Each scene shows the same named points in several views. A view is turned or mirrored, and shifted as a whole, has a little noise and may leave points out.

Scene 1
View 1
q_674: -2; -6; -39; -2; -14; 3; 19; -16; -8; 14; 6; 2; 3; 13; -30; -15; 2; 3; 0; -2
q_820: 15; -11; -25; -12; 0; 6; 10; 4; -3; 19; 6; -2; 15; 16; -4; -5; -7; 3; 15; -5
q_349: -4; -2; -29; -26; -10; -9; 16; -16; 5; 11; -12; -8; 2; 21; -3; -13; -3; -1; 1; -7
q_309: -3; 0; -23; 1; -11; -3; 7; -21; -6; 0; -6; 1; -10; 23; -15; -4; 7; 1; -1; -1
q_53: 6; -16; -23; 6; -13; -2; 12; -7; 1; 10; 0; 1; 8; 4; -18; -13; 6; 1; 5; -9
q_281: 12; -2; -28; -15; -9; -15; 6; -5; -3; 7; -13; -7; 5; 21; -5; -8; 7; -4; 9; -6
q_868: 5; -8; -23; -4; -9; -15; 14; -11; 6; 6; -11; -7; 8; 3; -10; -1; -5; -9; 5; -6
q_953: 10; -12; -20; -1; -3; -12; 9; -16; -4; 7; -7; -7; 2; 12; -13; 1; 3; -8; 3; -6
q_222: -3; -1; -34; -3; -13; -4; 15; -18; -4; 7; -2; -1; -1; 14; -21; -7; 0; 0; 0; -1
q_490: -6; -3; -21; 8; -22; -10; 7; -11; 8; -6; -12; 3; -3; 6; -13; -11; 8; 1; 3; -6
q_736: -20; -1; -37; -16; -20; 2; 23; -24; 4; 10; -3; 2; -2; 16; -20; -22; -3; 6; -6; -5
q_425: 4; -5; -28; 1; -7; 2; 11; -12; -6; 9; 3; 1; 2; 15; -18; -3; 0; 1; 5; -1
q_580: -7; 1; -31; 13; -23; 6; 12; -6; 4; 1; 4; 11; 1; 5; -23; -13; 0; 8; 6; -1
q_922: -2; -2; -19; 2; -11; -7; 5; -19; -3; -2; -9; 0; -10; 21; -12; -3; 9; 0; 0; -3
q_737: -4; 1; -25; 5; -15; 1; 8; -6; 6; 1; -2; 5; 0; 8; -12; -5; -4; 3; 8; -1
q_675: 9; -15; -9; 13; -5; -3; 3; -8; 1; 3; -3; 0; 2; 7; -9; 2; 5; -2; 8; -6
q_476: 3; -8; -18; 6; -3; -15; 9; -25; -5; 2; -9; -6; -6; 12; -16; 10; 2; -11; -1; -3
q_165: -6; 7; -11; -6; -7; 2; -2; -6; 11; -5; -9; 2; -6; 22; 11; 5; -9; 4; 11; 0
View 2
q_165: 9; 21; -20; 14; 9; 15; 8; 1; 8; -12; 1; 11; -10; 12; 7; 5; -4; -4; -4; 7
q_736: 15; -12; -6; -2; -11; 10; -8; -23; -8; -13; -18; 13; 11; -2; 6; 8; 16; -4; -13; 3
q_349: 8; 12; -7; 11; -11; 2; -1; -18; 0; -19; -14; 11; 3; -8; 1; 2; 13; -10; -4; 11
q_309: 6; 13; -2; 4; -3; 20; -5; -13; -7; 0; -4; 11; 1; 13; 3; 0; 13; -10; -22; 8
q_675: 1; 14; -5; 17; 5; -1; 0; 3; -1; -3; 8; 3; 0; 20; -10; -14; 6; 6; -24; 7
q_425: 4; 8; -5; 5; -7; 2; 3; -5; -2; -5; 1; 8; 15; 13; -3; 0; 13; -6; -24; 2
q_490: 6; -1; -4; 4; 7; 15; -11; 0; -5; -5; -3; -1; 3; 6; -6; -10; 5; 5; -12; 12
q_53: 2; 0; -3; 11; -4; -7; -6; -4; -6; -10; 3; 4; 14; 9; -10; -11; 10; 7; -24; 6
q_281: -3; 23; -5; 11; -8; 3; -2; -6; 0; -15; -1; 4; 10; -6; -6; -7; 8; -12; -10; 17
q_476: 6; 20; 5; 10; -2; 10; 3; -7; -3; 5; -8; 2; -6; 16; -11; -11; 20; -7; -23; 9
q_868: 6; 11; -2; 12; -3; -4; 4; -1; 3; -8; -10; -1; 1; 2; -14; -10; 14; 0; -11; 9
q_737: 8; 1; -11; 3; 3; 8; 1; 3; 0; -7; 0; 4; 9; 12; -3; 0; 5; 2; -15; 3
q_674: 6; -6; -1; -2; -14; 0; -3; -12; -8; -6; -5; 9; 24; 8; -4; 2; 19; -5; -28; 1
q_580: 8; -13; -10; -5; 3; 10; -6; 2; -5; -5; 1; 3; 20; 14; -3; 1; 5; 5; -20; 0
q_922: 5; 15; -2; 7; 1; 18; -7; -9; -6; -3; -1; 7; -1; 12; 1; -5; 9; -7; -19; 11
q_222: 8; 4; -2; 0; -8; 7; -1; -9; -4; -5; -8; 6; 13; 7; -4; 0; 16; -8; -20; 4
View 3
q_674: 11; -6; 4; 17; 6; 20; -4; 0; -9; 4; -6; 9; -1; 7; 14; -9; 9; -3; -8; -6
q_476: -1; -14; -15; -1; -5; 16; 11; -10; -2; -7; 7; 1; 0; 20; 4; -12; 0; 11; -1; 9
q_490: 1; -3; -18; 7; 6; 5; 9; -2; -15; -2; 11; 2; 10; 7; 18; 8; 3; -2; 2; 8
q_53: 8; -2; -11; 22; 10; 8; 3; -4; -13; -3; -5; 6; 3; 10; 16; -6; 2; 1; -11; 15
q_425: 11; -5; -4; 12; 3; 17; 4; -3; -11; -1; -2; 1; 4; 8; 5; -8; -2; 6; -11; 2
q_868: 2; -15; -11; 9; 7; 0; 0; -5; 0; -4; 5; -5; 6; 7; 10; -8; -1; 10; -1; 18
q_736: 7; -9; -2; 11; 8; 20; -12; -6; -8; 12; 5; 0; -7; -8; 17; 6; 13; -7; 2; -12
q_922: 3; -2; -17; -1; -4; 20; 8; -6; -13; -1; 11; -2; 3; 11; 5; 3; 2; 3; -5; 5
q_165: 9; -5; -23; 0; 3; 10; 10; -9; -15; -1; 15; -22; 11; -9; -4; 9; -16; 16; -5; 3
q_349: 5; -10; -8; 6; 3; 14; -17; -6; 0; 9; 10; -15; -3; -7; 4; 1; 6; 4; -3; 12
q_737: 9; -6; -9; 13; 10; 6; 8; -3; -14; 0; 4; -1; 10; -2; 12; 2; -5; 5; -3; -2
q_953: 3; -10; -13; 7; -1; 12; 3; -7; -3; -4; 3; -2; 1; 15; 4; -12; 0; 9; -8; 19
q_580: 10; -1; -5; 18; 12; 8; 12; 2; -21; -1; -1; 9; 12; 2; 19; 5; -1; -2; -5; -9
q_820: 19; -3; -4; 23; 9; 10; -6; -2; -8; 0; -10; -12; 5; -4; -2; -13; -12; 14; -22; 16
View 4
q_281: -5; 7; 2; 5; -1; 10; -9; 2; -1; -6; -6; 2; -5; -6; 3; -8; 5; -11; 1; -1
q_868: 1; 0; -5; -5; 3; 3; -11; 18; 2; -1; 0; -4; -5; 1; -5; 4; 10; -7; -8; -1
q_820: -2; 16; -5; -22; -1; 14; -15; 17; -4; 10; -16; 3; -15; -4; 0; -9; -5; -10; 9; -1
q_580: 10; 5; -20; -18; -22; 9; 2; 20; -13; -14; -3; 10; -8; 19; 1; 6; 13; -9; 6; -9
q_922: 0; 6; 0; 4; -11; 8; -6; 10; -16; -9; -3; 5; -4; 1; 1; 3; 28; -1; 1; -12
q_349: -9; -1; -3; -4; -7; 12; -6; -7; -7; 4; -8; -10; -8; 1; -1; -8; 11; -7; -13; -3
q_736: -4; -4; -20; -15; -26; 15; 4; -7; -15; 1; -3; -2; -14; 14; 1; -1; 21; -9; -17; -5
q_165: 5; 8; 7; -6; 0; 6; -12; 9; -24; -7; -19; -14; 5; 9; -4; -5; 11; 5; 7; -24
q_490: 3; 0; -8; 2; -14; 2; 2; 16; -8; -17; 1; 0; -1; 11; -6; 7; 18; -5; 4; -10
q_737: 8; 5; -10; -12; -10; 7; -4; 18; -13; -11; -7; 1; -4; 13; -1; 3; 11; -5; 3; -12
q_425: 4; 11; -9; -13; -9; 12; -10; 16; -11; -1; -6; 11; -12; 3; 5; 2; 16; -7; 0; -6
q_674: 2; 7; -20; -17; -20; 15; -4; 10; -8; 0; 0; 16; -19; 6; 8; 3; 18; -13; -8; 1
q_309: 1; 7; -2; 1; -13; 12; -8; 6; -20; -7; -4; 9; -7; 2; 6; 3; 31; -1; -5; -12
q_476: 3; 5; 0; 3; 2; 5; -15; 21; -10; -2; 2; 7; -7; -4; 3; 11; 30; 0; -11; -7
q_953: -2; 7; 0; 0; 1; 6; -14; 19; -3; 1; -1; 5; -11; -6; -1; 4; 19; -5; -3; -3
q_222: 3; 4; -12; -9; -12; 12; -6; 8; -11; -4; -1; 8; -11; 6; 7; 3; 19; -8; -10; -4
q_675: 2; 11; 1; -5; -2; 2; -11; 32; -7; -4; -5; 4; -8; -1; -8; 8; 17; 0; 13; -9

Which points are out of place in each view (at most two, in the order of its rows)? Write - if all are in place.
view 1: q_309
view 2: -
view 3: q_737
view 4: -
